Points on a hilly landscape, in no order, each with its height.
A ball rolls from a point to the lowest of its 3 nearest points, and stops where none of them is lower. Distance is the straight distance between rows; heights are no part of it.
romu: [-12  27 -52  -8  11 -25 -48  -1   9   2 -43   8 -22  13  12 -10  -6 -30
  26  -8  -6 -17 -25  28  28 -10   6  35  36 -41   3 -27  12 -15 -36   7
  27]  height 1.31
beno: [  6  53 -15   5   9  23  -3 -64   0  42 -30  26 -12   6  -5   1 -17 -15
 -30 -25 -41 -31  -5  27  18 -14  10  56  30  -6 -52 -23  66 -30   1  25
   8]  height 0.81
gub: [  4 -46   5  28 -18   0  -6  47 -11 -18  36 -30  31 -16 -17  22   2  23
  37 -20  51  26   8 -32 -28  21   2 -45 -45  20  48  10 -76   6  27  -5
  -3]  height 0.75
Refi: [ -1 -43   1  20 -20 -18 -12  49  -5 -22  37 -30  20 -27 -11  29  17   9
  53  -8  12  21  19 -26  -7  29  -6 -36 -23  12  55 -15 -57  17   0   8
   0]  height 0.52
kugo: [  0  36   3   3  17  21  20 -20 -15  23 -19   7  -4  12   4 -15 -19  -5
 -35  -5 -36 -12  20  15  -3  -3  17   7  17  13 -27  17  11 -16  22  -1
 -17]  height 3.80
pefu: [-26 -33 -31  -9 -11 -25 -35  36  37 -23   3  -3   0 -12  13  -1   7 -18
  55  33   5  40 -16 -30  42  21  13 -15  23  -5  42 -12 -11  17 -39  22
  16]  height 0.76
Kof: [-11  30   3  -6  28  14  -1 -23  -9  15 -23  12  -4   9   9 -11 -12 -13
 -12   7 -19 -10   8   4  11 -15  30  20  10   3 -23  -4   9  19   4   5
   8]  height 1.83
zur: [ -5   2   3  22  -2  -1 -14   2  13  -4  -3 -13   2 -22  -5   6  21   2
  -5  12  23 -13   0  11  16   9   2  -6  13 -18   6 -12  -6  34 -17 -13
   9]  height 0.57
rudaf: [ -1  18  -1  -2  14  12   7  -5  -8  13 -12  11  -8  -1  14  -2  -8   4
 -16   2 -16  -6  15   1   2 -14  36  17  14  -1  -9   4   2  20   8   8
   6]  height 3.05
nek: [  1 -19  17  13 -10   1  -1  32  -6 -21  15 -19  15 -13   0  20  21   4
  26  -2  24  24  -4 -10 -10  25   4 -38 -30  21  32  -8 -55  18  20  -2
  -5]  height 0.23
leza: [-53 -57 -20  -2 -29 -34 -50  57  29 -65  13  -4  30  -4  -5   0  26 -11
  55  26  15  40   6 -20  36  30 -10 -50  10 -31  63 -10 -32  26 -24  20
  28]  height 1.68
Tam: [ 43  51   5  -8  32  32  28 -22 -36  25  -2  32  -5   3  -6 -13 -22  -6
 -65 -13  -1 -24 -11  34  -7 -34  -8  28  15   6 -65  23  58 -31   7 -10
 -20]  height 8.63
bifed: [  8  10   5   4   2   9  -6   0  -8   1  -9   6  -2 -18   5   0 -15  16
  -4  -2   7   2  11   1   8 -11  22  25   8 -16  -9 -13   4  33   4   0
   9]  height 0.20
getes: [ -6 -46  20   2  -5  -2  21  28  -4 -17  35 -17  20  -1 -18  11 -11  39
  19 -10  54  35  -2 -39 -54  25  -7 -41 -50  28  42  41 -80  12  27   3
  -8]  height 0.95
bidud: [ -4 -20  14  17   5  -2 -11  18   4 -12  -4 -28  12 -19   3   3  34 -20
  41  12   0   1  -2 -12  15  25   4 -31   9   3  21 -16 -22  30   0 -14
 -14]  height 3.64
rezo: [-35 -33 -44 -16  -2 -17 -47  41  35 -35 -17   5   5   1  18  -1   1  -9
  51  39   7  45 -16 -23  54  11  15 -13  30 -19  37 -28 -22  14 -38  28
  27]  height 0.79
pav: [-20 -66 -11   4 -33 -42 -25  47  41 -47  37  -3  21  -9  -7  11  28   0
  51  17   6  31  20 -36  20  26  -9 -37 -12 -12  64 -20 -36  30 -20  18
  25]  height 1.80
digu: [-15 -65 -11   4 -33 -42 -26  50  23 -39  38 -10  15  -7  -7  21  27  -2
  60  18  -2  31  21 -47  12  13 -11 -45 -12 -11  63 -14 -39  29 -18  14
  20]  height 1.90
rako: [ 26  38  -1  16  17  29  21 -21 -27  26 -18  15  -9   2  -5 -14  -4   0
 -50 -20 -17 -19   0  35  -3 -12  -1  24  18   7 -43  21  51 -33  15  -5
 -24]  height 5.78
seran: [ 18  -9  27   7 -15   7  28  14   1   5  25   1  -4  -6   2  -6   1  28
 -16   5   7  15   8 -17 -38   6  -5  -6 -23   8  23  20  -4   0  29  -3
   5]  height 1.02
disos: [-31 -64 -22  -6 -30 -39 -36  47  37 -62  32  -2  20  -2  -6   5  21  -1
  47  19   3  31   6 -40  27  19  -7 -43   0 -12  53 -27 -32  33 -31  21
  21]  height 1.43
tase: [ 23  -5  48  20 -22   5  52   2  -6   4  40 -28   1   8   0  -1 -21  31
  -7 -26  22   4  13   1 -56 -13 -16  -9 -37  24 -14  27 -12 -14  13 -32
 -10]  height 1.88
linu: [ 26  68  -9 -37  23  30  23 -57 -32  41 -29  27 -10  12  14 -10 -36 -15
 -69 -36 -17 -48 -21  46  -4 -50  14  40   5  -9 -91   5  57 -28  10  -1
 -20]  height 1.42
bolil: [  1  -8  22   7  -7  12   9  11   7  -9  10  -9  -3  -5  -3   3  26  22
  -7  10  20   9   2 -12  -3  17 -10 -28 -29  11  21   5 -23  26  25  -4
   7]  height 0.31
toko: [ -4 -56 -14  -2 -21 -40 -23  52  24 -45  32 -11   6 -18  -8  12  20  -5
  47   7  -7  26  14 -41  19  19   1 -33   2  -9  55 -13 -26  30 -24  21
  13]  height 2.92
pifo: [ 36  29  20 -11  28  28  44 -33 -41  25  11  24 -18   1  -7 -11 -20   2
 -59 -17   4 -35  -6  37 -23 -29  -3  41   0   0 -60  22  60 -19   1 -13
 -26]  height 0.86
Gupek: [ 20  53  -5   2   5  27   1 -44 -10  36 -26  13  -9   1  -1  -1 -16 -11
 -39 -31 -34 -31  -9  35   9 -19  12  56  27  -8 -55   1  61 -36   6  11
  -3]  height 0.83
taz: [ 24 -17  36  15 -26   8  32  13   4   7  26  -6  -5   2   3  -1   0  36
 -22  -6  10  20   4 -27 -42  14 -24  -3 -32  13  23  21  -9   2  15  -3
   6]  height 0.91
pepok: [ -3 -12  16  18  -5   5   0  15   9 -11   9 -10  13 -13  -3   1  34  10
   0  15  21  10   5  -7   8  22   1 -38 -15  17  16 -13 -26  24  18  -5
  -2]  height 0.88
nam: [-14 -37  40  -8  -6  -2  29   6   9   7  35 -23  30  11 -11   1 -10  30
   9   6  37  29  12 -39 -64  24 -25 -42 -46  41  30  37 -69   4  21  13
 -12]  height 0.17
lisot: [ -2 -72   4  19 -30 -43 -28  44  17 -25  45 -21  42 -25 -23  27  36   9
  49  17   8  33  26 -45 -10  23 -20 -44 -31   1  71 -23 -59  19   9  20
  15]  height 2.30
lave: [ 21  35  16   3  20  16  42  -9  -8   8 -10  -5  -9  17   6 -22 -14   6
 -34  -8 -27  -3  22  20 -23 -11  -4  -9   6  10 -29  21  16 -28  15 -24
 -31]  height 2.67
vulig: [ -3 -18  32   5 -20   5  25   9  11   1  22  -8   3  -2  -6   2  22  36
 -20   9  20  17  -1 -21 -34  28 -23 -34 -37  28  28  21 -32   6  31   0
   3]  height 0.22
Devik: [  9  69 -11 -10  10  25  -9 -68  -5  36 -52  31 -14   0  16   4 -21 -23
 -27 -56 -43 -47 -14  36  22 -24  14  54  27 -18 -73 -17  74 -37  -4  18
  14]  height 1.15
voni: [ 32  50  -3  -3  22  33  13 -33 -23  33 -23  24  -3   2  -9  -8 -22  -7
 -51 -26 -15 -22  -9  37   7 -29   7  40  28  -7 -63   8  60 -38   2   0
  -2]  height 1.81
Vil: [ 22  23  24   3  16  12  60 -22 -18  12  22 -14 -27  13   2 -21 -18   9
 -38  -2   7 -24  14  19 -47 -13 -25 -13 -15  30 -37  25  14 -26  22 -38
 -36]  height 2.23
dofed: [ 17  16  25   1  -3   9  38   6 -22   9  12  -9  -7   7  23  -7 -25  14
 -27  -7 -22  11  15 -10 -32 -13   4   6 -15   2  -4  30   3   5  22  -7
  -5]  height 1.46
mabi: [  8 -46   9  20 -26 -10  -6  49 -20 -26  48 -29  22 -17 -29  21   3  30
  20 -15  56  48   6 -34 -39  23 -12 -48 -46  14  56  18 -83   5  24  13
  -2]  height 2.46
gizip: [-24 -42 -39 -14 -11 -27 -34  41  33 -35   2  -2  12  -9  11   5   4 -22
  55  34   0  31 -15 -34  47  20   9 -21  17  -7  47 -12 -28  24 -39  17
   8]  height 0.73
Gop: [  4 -54   2   8 -29 -35 -17  47  16 -25  32 -15  12 -12 -13  26  30   3
  43  -1  -4  18  21 -47  -6  19  -5 -31 -11 -10  57 -20 -46  18  -4  19
   8]  height 1.56
ruv: [ 29   5  39  13 -14   8  50   3 -14   8  22 -17  -3  10  -3  -8 -18  24
 -10 -21   0   7  11  -3 -56 -12 -23  -6 -25  11  -3  33  -4 -13  14 -29
 -16]  height 1.47
nuku: [  1 -40   7   7 -10   2  12  40  -6 -17  28 -27  32 -12 -17  18   2  17
  24 -19  47  28  -5 -30 -37  21  -6 -40 -44  27  45  14 -76  10  24   4
 -13]  height 0.35
Kag: [  3  44 -16   4   4  19 -15 -58   8  41 -35  19 -25   6  -4  -4 -10 -15
 -34 -15 -46 -32  -8  35  22  -4   9  43  30   1 -46 -13  58 -31  -3  13
   9]  height 0.77
Milu: [ -3  40 -31 -24  15   6  -8 -74  27  30 -47  52 -41  17   7  -3 -17 -23
 -15 -16 -26 -34 -10  39  40 -15  20  57  24 -20 -43 -26  64 -33 -20   8
  28]  height 1.07
futeg: [-21  44 -16 -19  22   4 -15 -52  15  30 -34  24 -18  12  -1  -8  -4 -14
  -2   3 -36 -25  -6  18  31 -21  34  33  22   5 -37 -15  29  -4  -7  13
  10]  height 1.09
Biven: [ 12 -15  44   2 -28  -2  35   8   0   8  44 -18   5  11   0  -5   2  39
  -9  -9  15  24   5 -18 -51  18 -28 -13 -35  24  20  35  -8 -20  29  -8
  -1]  height 0.65
Vomi: [ 24  18  22  -9  15  28  70 -36 -13   7  32 -16 -28   1   4  -7 -16  23
 -39 -13  17 -26  22  14 -53 -18 -26  -1 -24  39 -51  21  -6 -22  27 -33
 -38]  height 2.29
Gapuf: [ -5 -11  11  18   4   1 -21  13   3 -13  -5 -19  11 -13  -7  10  33   2
   8  11  17  -3   4 -10  15  23   0 -33 -11   9  21  -7 -22  28   2  -9
  -5]  height 3.04
bise: [ -5  47  -8  -1  21  25   1 -43   2  42 -30  11 -17   7   2  -5   2  -1
 -33  -5 -45 -15   7  18  13 -12  16  29  28   2 -44  -6  48 -23   6   6
  -3]  height 1.38
gaz: [  3 -22  36   5 -21  -4  29   8  11  10  30 -23   6   3 -13   3   3  40
  -7   0  25  15   5 -15 -53  17 -23 -23 -30  31  19  29 -23  -2  22   1
 -10]  height 0.37
taki: [-32 -14 -43  -7   4 -21 -47   7  31  -7 -38   8  11  10  24  -1   4 -29
  51  44 -12  27 -22 -10  45  -6  -4  -6  27 -14  32  -7   1   6 -35   5
  13]  height 4.41
sesap: [ 21  69 -13 -11  14  33   5 -54 -20  37 -42  32  -7  -3  10  -4 -33 -16
 -45 -43 -25 -31 -17  47  10 -38  22  51  30 -12 -81 -11  64 -35  -1   9
   2]  height 1.19
Keki: [ 33  33  35 -22  24  38  65 -48 -50  27   9  25 -20  14   6  -7 -35  10
 -67 -13  -3 -52   4  28 -43 -30 -18  63 -21  13 -84  42  55 -20  11 -31
 -25]  height 7.70
fil: [-10  17 -31  -3  11 -19 -32   3   7  -6 -35  -4 -13   7  -2 -11  -3 -16
   8  -4   0 -16 -17  21  27 -12   1  16  29 -37  -8 -22  15   5 -40   0
  11]  height 1.16
ven: [ -1  -6  13  14  -1 -11 -20   7  10 -11   1 -16   8 -15 -11  -6  28   5
  -1  19  13  -3   1  10  14   8  -6 -26   5  -6  15 -13  -2  28   2  -9
  -1]  height 4.47
paz: [ 29  37  11  -5  26  29  52 -16 -30  18   3   1 -27  21  -5 -12 -15   6
 -41  -8  -7 -15  -2  25 -21 -11 -15   3   2  17 -48  21  34 -32  19 -26
 -37]  height 2.41
Zolu: [  4  47 -23 -16   3   6 -13 -75  15  37 -51  44 -46  11  12   1 -16 -22
 -18 -26 -44 -42 -16  41  33 -22  27  57  28 -17 -55 -22  65 -38 -17  18
  25]  height 0.82
Sug: [-28 -22 -32  -4  -8 -20 -41  27  26 -17 -23  -6   7  -5  13  -6  17 -30
  50  38 -11  33 -32 -23  55   3   0  -8  34   2  33 -12  -7   4 -27  18
  16]  height 4.44
gufi: [ 30  19  22 -13  24  19  56 -29 -47  21  14  22 -20   9 -18  -6 -26  13
 -60 -12   7 -36 -17  25 -20 -26 -20  45  -8  21 -64  21  47 -24  14 -27
 -31]  height 7.34
Gurod: [ 14  14  17   1   1  12  23   8 -22  11   2   6 -11  -1  16  -3 -17  14
 -14   0 -23  10  12  -7 -19 -14  14  19  -1   6   4  11   8  18  16  -4
   5]  height 2.01
kopez: [ 26  19  32   5  -4  11  41  10 -16  16  17 -10  -2  20   4  -3 -27   7
 -14 -18  -8  11  20   2 -47 -24 -11  -5 -13   6  -8  29  -5 -10  15 -22
 -12]  height 1.57
bas: [-71 -43 -48  -2 -28 -35 -71  62  22 -54   0  -5  36   1  17   9  13 -21
  46  42  14  31  -3 -15  53  36  10 -30  25 -39  65 -29 -39  12 -18   9
  31]  height 1.75
vazug: [  2 -36   2  20  -9 -17 -14  41   1 -22  20 -34   9 -15   2  20  21 -23
  60   1  -5  14  -1 -32   1  25   8 -33  -8   9  39 -17 -35  27  -4   0
  -7]  height 0.78
Velap: [ -5  -3  22  18  -6   7  -7   6   7 -13   1  -8   3 -15  -2   3  21  14
 -17  14  22  -6   8  -5   8  18  -6 -28 -12   3  13 -13 -14  25  18 -13
   9]  height 2.03
lamo: [ 31  69 -15 -18  15  41  21 -49 -37  34 -35  28   0  -1  13 -14 -44 -25
 -60 -36 -10 -32 -27  47   3 -38  16  42  16 -12 -80   0  67 -31  10   9
 -15]  height 1.27
Didu: [ -3 -35 -14  -6  -5 -24 -17  31  18 -22   3 -18  11 -11  10  11  12 -26
  63  17 -16  23  -7 -31  24   9   1 -15   6  11  30  -8 -27  24 -24  10
  -3]  height 1.37
Beke: [ 33  55  -3 -17  20  33  23 -33 -32  33 -18  25   1   3  -2 -11 -33  -7
 -62 -25  -3 -37 -11  40  -3 -40   6  39  13  -7 -69  14  62 -36   7  -8
 -20]  height 3.69
Sidut: [ 17 -10  27  13 -15   2  17   8   2   5  17  -2 -12  -2   7   8  -1  33
 -14  -3  12  15  -7  -7 -24   3  -7  -6 -23   6  21  14  -4  13  23  -3
   7]  height 1.17
bem: [-17  23 -26 -12  26 -12 -25 -22  12   8 -41   4 -18   9  -4 -22 -15 -16
  15  -9  -8 -18 -17  26  22 -18  29  25  25 -18 -31 -29   7  13 -28   6
  21]  height 2.00
bav: [  7 -47  12  15 -14  -4   7  42 -13 -21  44 -34  29  -9 -21  14  -1  30
  23 -20  57  39   0 -35 -39  27   0 -37 -49  17  47  22 -86  14  20  12
   0]  height 1.04
vasug: [-36 -51 -40  -5 -23 -27 -41  56  29 -49  17   1  16   8   4   1  10 -12
  48  40   2  33   4 -32  41  31   5 -32  17 -31  50 -17 -24  28 -37  13
  28]  height 0.98
Fulu: [-52 -52 -35 -10 -28 -29 -58  62  33 -63  13   4  32   4   4   4  14 -12
  44  35  13  28   1 -22  39  28  13 -30  19 -36  60 -19 -26  18 -19  16
  38]  height 1.18
Boz: [  3  69 -20 -21   7  16   3 -73   5  32 -64  44 -37   3  19   3 -32 -40
 -19 -55 -50 -47 -16  39  30 -23  29  59  28 -25 -60 -21  76 -41 -14  17
  22]  height 0.99
Riped: [ 24 -11  42  15 -20   6  43   8  -2  16  36 -12  -2   1   6   2 -18  23
 -13 -17  18  16   0 -16 -60   0 -23  -9 -32  19  12  27  -5 -11  20 -27
 -11]  height 1.08
gos: [  1 -15  25   2   1   8   7  21   3 -17   9 -16  18  -6   2   8  32  21
  -1   4  31  21   1 -18 -16  20  -4 -43 -35  22  21   2 -45  11  27  -8
  -3]  height 0.19
Tusig: [-11  20 -24  -6  23  -1  -4 -17   0   3 -22   6 -16   2   1 -14 -17  -3
   7  -3   1 -10  -3  16  26 -19  33  27  20 -11 -29 -24   1  20 -18   4
  13]  height 2.10
vore: [ -1   8 -13   5  14 -10 -11  -5  -5  -3 -10   2 -11 -11  -8  -5   1  -2
  -4   4  15 -11  -2  14  23 -14  18  23  21 -23 -19 -17   3  23 -11   0
  20]  height 1.97
firir: [-16 -51 -25  -9 -22 -31 -36  46  36 -40  23  -3  18  -8  11   3   9  -9
  51  23   7  31   5 -36  32  23   5 -26  15 -13  51 -17 -33  33 -37  21
  21]  height 0.90
ter: [ 25  22  24  -5  26  24  55 -24 -36   7  26  -1 -36   5   0  -9 -15  21
 -50 -10  15 -28   6  14 -38  -8 -21  13 -15  32 -50  18  31 -19  22 -27
 -40]  height 2.28
das: [ 24  23  34 -11  26  32  61 -36 -46  30  22  23 -31   4  -1  -7 -26  20
 -54 -12   6 -44  -6  24 -55 -14 -22  46 -17  24 -63  31  51 -24  12 -23
 -29]  height 7.61
pufu: [-24  26 -45 -17  23 -13 -28 -14  11  -2 -43  19 -16  16  -3 -17  -2 -27
  22 -17  -4 -15 -24  34  27 -19  18  31  31 -25 -18 -26  11 -13 -36   2
  24]  height 1.77
tubag: [ 16  45  -9   8  16  30  10 -31  -5  31 -17   4 -16  13  -5  -9  -2  -3
 -42  -3 -36 -25   6  22  13 -24   4  25  28   3 -39   0  55 -40  19   4
 -14]  height 1.67
senam: [ -1 -79  14  40 -31 -13   9  44 -16 -18  55 -35  48 -18 -47  23  13  53
  27   2  73  39  14 -43 -46  32 -26 -53 -50  12  72  30 -87  -8  13   8
  -3]  height 5.89
sop: [-29  42 -26 -13  26   0 -18 -38  10  10 -41  23 -17  16  -1 -11   3 -20
   2  -9 -15 -15 -11  25  35 -19  29  33  15  -5 -37 -25  14  10 -15   3
   5]  height 1.63
Zegis: [ -5  -1 -27  14 -10 -16 -36  -6  21  -1 -35  -9   0   7 -10  -8   6 -17
  17   4  -4 -15 -16  12  26   0   0   8  31 -33   9 -13  15   8 -34   5
   8]  height 1.03
Tarav: [ -9 -13   8  15  -5  -5 -21  10   6  -9  -5 -21  15 -12  -4   8  29 -14
  28  16  -4  -8  -4   0  22  20  -9 -31  13   0  12  -8 -15  20 -11 -12
 -12]  height 4.85
Peg: [-23  37 -14 -18  25   7  -1 -45  -6  26 -30  19 -11  13   4 -16  -3 -12
  -9   3 -25 -19   4  13  23 -18  36  30  15   3 -30  -6  12  -2   1  11
   4]  height 1.33
gem: [-14  21   0  -9  19  -1  -9  -8  -7  18 -22   1   0  -8   0 -10  -9  -5
  -8  -2 -10  -8   4  11  12 -13  36  36  16  -4 -18 -11  -1  27   0   7
   9]  height 2.35
Buku: [-17   1 -33   8 -13 -27 -51  -5  24   2 -35   1  -6   9  -2  -4  10 -22
  16  18 -15 -15 -16  11  25  -9 -12   8  38 -37  18 -17   9  -6 -43  -1
  17]  height 1.14
seru: [  9 -51   0  24 -23 -19 -27  45  -6 -17  38 -45  27 -16 -32  31  23  19
  38  -4  28  35  11 -31 -28  27 -13 -48 -38   5  63   4 -63   4  23   7
  -1]  height 6.54
bolu: [  6   1  14  11   6   4   1   6  -8   2  -3  -1 -17 -14  14   9  -3  21
 -17   8   0   0   8  -2  -1  -4  15   2  -4  -5   7  -5   7  24  18   5
  13]  height 2.97
somam: [  2 -32  12   9  -9  -3  -3  40 -10 -22  19 -27  16  -9  -6  23  19  11
  39 -18  27  29   6 -20 -16  21   1 -45 -33  15  43   4 -64  16  24  -3
  -7]  height 0.24
daza: [ -9 -44 -16   0 -11 -28 -22  53  25 -30  22  -4  -3 -17  11   8  12 -19
  59  21 -14  27  -4 -44  25  22   8 -19  15  -5  48 -17 -17  32 -27   8
   1]  height 1.05
gufus: [ 21  18  26   7   4  18  56 -14 -26   0  13 -17 -16  23   3 -13 -24  -1
 -38 -13  -2  -4  15   7 -45 -18 -19 -22 -16  24 -30  27   3 -15  20 -36
 -20]  height 2.19
liluf: [-38 -35 -38  -8 -16 -27 -55  55  42 -50   1   6  15   4  13   4   5 -11
  44  39  13  46   0 -27  53  28  15 -11  26 -22  48 -26 -35  18 -35  27
  33]  height 0.85
dovu: [ -7  46   6  -4  20  18   9 -22  -3  26 -24   8  -1  18   6  -9   1  -8
 -26   4 -34  -9  18  13  13  -8  22  23  20   9 -34   4  17 -12  11   9
  -9]  height 4.23
perar: [ 32  37   8  -6  27  27  32 -28 -36  25   1  19 -18   5 -12 -14 -16   6
 -56  -8   3 -24  -7  30  -4 -26  -3  26  12  15 -46  13  68 -30  12 -14
 -31]  height 8.53
mifan: [-20 -77  -4  -5 -33 -39 -28  41  32 -40  36  -9  36 -22 -20  16  43   5
  59  24  15  41  27 -46  12  13 -18 -47 -18 -14  63 -14 -43  33 -10  12
  21]  height 0.67
moti: [ 17  49  -9   9  16  22   5 -23 -11  29 -18   5  -2   8  -9  -8 -11  -8
 -42  -9 -24 -14   3  24   3 -16   3  20  20   8 -34  12  50 -35  21   9
 -15]  height 2.52
rimif: [ 16  46  16 -43  20  32  45 -62 -52  40  -2  32 -18  13   8 -21 -37  -9
 -75 -25  -8 -55  -5  36 -29 -29  -7  62  -8  -4 -86  32  53 -23  -2 -21
 -37]  height 7.90
Fubu: [ 15   0  33   6  -9  17  27  13  -7   5  22  -2 -15   1  14   0 -13  24
 -21   2  -1   5  13 -13 -29  -3   1   6 -20   1  16  20   1  12  17  -7
   3]  height 1.28
suveg: [-23   1 -47   1 -12 -17 -57  -9  22   4 -46  14  -6  20  11   1   7 -24
  25  27  -9  -1 -20  11  40  -7 -14  -2  34 -39  13  -9  20  -8 -37   8
  22]  height 2.93
Libis: [ 30  30  17   3  17  22  57 -20 -15   5  14  -7 -20  16   1 -15 -17   5
 -43 -11   0 -20  13  24 -34 -18 -26 -13 -15  21 -40  22  24 -29  17 -39
 -40]  height 2.24
degu: [-18 -11 -21  10 -11 -23 -42  11  18  -3 -27 -14   7  -4  13   0  23 -26
  39  31 -13   6 -12   3  31   5   0 -10  30 -21  26  -6   7   5 -37   4
   3]  height 4.54
kod: [ 31  34  60 -16  16  51  75 -55 -46  17   6  12 -15  23   1 -17 -44  18
 -65 -25 -17 -57  33  26 -56 -23 -20  59 -36  22 -95  44  33 -27  18 -32
 -29]  height 7.79
zon: [-55 -62 -29  -8 -24 -29 -66  58  28 -57   6  -3  44  -6  -4  11  29 -18
  57  38  17  40  -5 -17  34  33  -1 -39  19 -35  63 -24 -25  21 -22   5
  47]  height 1.41
Pidod: [-18   8 -45   0  -8 -22 -41  -9  16   2 -41   9  -9   9  -5  -8   4 -21
  17   6  -7 -12 -23  18  22  -9  -4  15  41 -43  12 -30  14 -16 -25   2
  18]  height 0.43
Lar: [ -9 -13  -1   9  -4 -20 -18  16  21  -6 -15 -18  15 -17  17   4  29 -23
  49  16 -13   9 -17 -17  25  11  -5 -23  16   2  29 -11 -18  15 -16  -5
 -19]  height 0.89
nud: [  4 -35   7  18 -18 -12  -8  49  -1 -25  26 -29  15 -23   0  21  20   1
  47 -12   9  21   8 -23  -9  26  -2 -24 -17  11  49 -11 -52  19   6   8
  -8]  height 0.33
mosoz: [  3 -22   9   9  -3  -9  -5  25  -1 -16   7 -21  17 -18   6  17  27 -21
  43  -4   0  12  -2 -19   9  21   4 -31  -3  18  32 -15 -35  29   2   3
 -13]  height 1.62
sok: [ 27  15  31   0  -6  10  57 -12 -16   2  22 -20  -9  11  12  -5 -30  13
 -16 -28  15   0  17   8 -61 -22 -26  -9 -27  27 -33  24 -10 -21  23 -47
 -26]  height 1.95
dab: [ -6 -30  30  -8  -4   8  11   6   5 -12  25 -10  12  -3  -2   4  16  31
  -5   0  29  19   1 -22 -32  20  -7 -38 -46  33  29  13 -47  11  42   1
 -15]  height 0.16
Mon: [ -4  -8  -2  16  -4  -6 -30   7  16  -9 -19 -12  19 -14  -9   1  24  -6
  12  18   6 -11  -2  13  26  18  -3 -13  15 -15  10 -19   4  20 -16 -12
   5]  height 2.40
Nemod: [  0  -2  -9  20   8 -13 -31   1  16   1 -12 -14   2 -12 -15  -5  12 -11
   1  10   4 -21  -4  14  23   0  -2  -3  23 -27  12 -27   7  22 -24   1
   1]  height 1.32
Tufe: [-32  41 -19 -20  21  -2 -18 -58  26  22 -47  45 -33  24   0 -13   6 -26
  -4  -7 -20 -27 -14  37  50 -11  21  41  19  -3 -40 -25  38 -27 -16  11
  19]  height 2.20
piru: [ 26  26  52   1  34  42  72 -36 -37  15  41   8 -34   3   1  -6 -26  25
 -52 -10   6 -45   1  23 -51 -18 -26  47 -30  41 -70  36  37 -27  21 -37
 -26]  height 7.65
mel: [-20  52 -33 -33  26  -4 -25 -66  25  17 -54  54 -37  27   0 -16  14 -28
  -9 -11 -20 -24 -20  40  48 -17  19  41  27 -22 -43 -29  38 -26 -21  11
  24]  height 2.99
niv: [-13 -73  -4   8 -30 -50 -28  30  23 -42  40 -22  33 -18 -19  23  42   7
  49  18   5  38  28 -41   5  22 -25 -46 -26   1  66 -19 -53  30   3  21
   9]  height 1.55
zame: [-69 -60 -31  10 -28 -33 -63  66  22 -60  -3   6  47  -4  11   9  20 -28
  60  43  25  39 -12 -22  42  37   2 -36  16 -40  74 -22 -21  15 -18   9
  41]  height 1.69
komo: [ 24  -1  28  12  -9   1  34   9 -10  14  26   4  -5   1   8  -7 -15  27
 -13 -10   7  15   1  -9 -39  -4  -7   5 -22   5  13  23   0  -3  27  -9
  -4]  height 1.13
Ramuz: [-20  47 -21 -14  21   9  -9 -64  15  35 -34  30 -24  14  -7  -7   0 -15
 -32 -10 -42 -30  -9  28  34  -8  21  48  20  -2 -40 -13  38 -18 -10  12
  11]  height 0.87
sasi: [ 15  26   9  -6  18  19  26 -12 -29  11 -13   1   0   4  17 -15 -12   0
 -24  -4 -35  -6  19  16 -20 -20  13   4  10  12  -7  20   9  -8  14  -8
 -12]  height 3.15
rusu: [-22  -9 -44  -1  -2 -25 -53   3  21  -5 -46   9   2  21  19   7  16 -28
  26  39 -13  17 -17  -2  43  -6 -19   2  35 -30  24 -15  15  -7 -40  12
  15]  height 4.09
nival: [-17 -21 -25  -5  -7 -23 -33  20  21  -4 -29  -2   8   1  13   3  17 -27
  51  44 -17  17 -28 -11  41  -1 -13  -4  24  -4  30  -4  -3   0 -37  14
   2]  height 4.45
lofa: [ -3  25  10  -2  12   9  12 -10 -21  12 -17   0  -5  12  18  -8 -17   4
 -17  -1 -30  -4  11   2 -16 -16  26  10  12   3 -19  12  14   8  16   3
 -10]  height 3.91
Siv: [ 29  43  41 -34  22  31  60 -50 -51  33   8  25 -18  10   9 -14 -46   1
 -63 -12 -14 -61  17  28 -45 -23 -13  57 -26   9 -82  30  51 -21   7 -20
 -38]  height 7.77
noduf: [  7 -38  -3   9  -7 -25 -22  37  11 -20  19 -21  11 -12   7  14  19 -29
  50   4   0  20   9 -30  11  21   2 -28   2   8  49 -22 -33  26 -13   2
  -8]  height 1.53
Mogit: [-15  46 -10 -15  26   2  -4 -54   5  38 -31  21 -14  14   6 -10  -8  -7
 -18   5 -29 -24  16  13  20 -12  23  40  27   5 -40  -4  26 -12   4   7
   5]  height 1.29
laz: [  4 -70   3  24 -25 -12  -4  47 -16 -12  50 -44  38 -27 -38  25   7  44
  23  -4  60  40  13 -40 -42  32 -18 -47 -51  11  71  23 -79  -8  13   5
  -1]  height 4.74
Lut: [ 35  44  16 -20  29  30  48 -41 -47  29  -3  35 -16   9   7 -18 -30   0
 -71 -18   5 -40 -20  41 -20 -34  -9  51  -8   2 -73  26  57 -21  17 -24
 -29]  height 7.73
muk: [-14 -27 -21  -7  -4 -25 -32  35  29 -21  -2   0   6  -2  11   5  12 -21
  53  26 -11  27 -13 -30  33  15   1 -16  20  -4  41 -15 -16  27 -29  19
  16]  height 0.80
Koza: [  9 -58  -4  34 -31 -24 -22  54  -4 -15  42 -40  41 -24 -31  30  25  30
  31  -1  40  29  17 -41 -32  31 -26 -43 -45   4  78   7 -75   0  19  11
   2]  height 6.10
ges: [ 22  61  -2 -40  16  28  37 -50 -43  33 -15  28  -9   6  10 -13 -40 -13
 -74 -25  -7 -45 -24  40  -7 -47   4  44  -1  -9 -87  10  57 -24  10  -4
 -25]  height 1.70
fiv: [ -8 -27  30  -6  -9   2  12  13  10  -4  21 -12   2   7 -11   2  11  41
  -5   9  37  19  -4 -20 -41  22 -15 -39 -42  32  29  22 -43   8  28   9
  -6]  height 0.21
dum: [  2 -14  14  16  -7   3  -9   2  11  -6   1   3   0 -18  -4  12  25  14
 -15  13  19   8   9   2   7  15   5 -18  -6  -8  12 -13   0  24  12  -4
   7]  height 3.73
fum: [  4  49 -20 -15   8  15 -13 -65  21  35 -34  37 -27   2  -2   0 -11  -4
 -30 -17 -41 -41 -14  35  32 -14  22  53  25 -14 -45 -24  59 -37  -7   6
  23]  height 0.74

Call two points neighbours if one is among the 3 nearest of the other. Go from one point of each pair to the other, from neighbour to neighbour, staying as low as possible. Name the highest point that can't be avoided.
dab / gizip: noduf
zur / pifo: piru
nam / Pidod: bolu
mifan / nam: pav
bifed / fum: Tusig
fum / Pidod: bem
Lar / gizip: Didu
Pidod / zur: Nemod
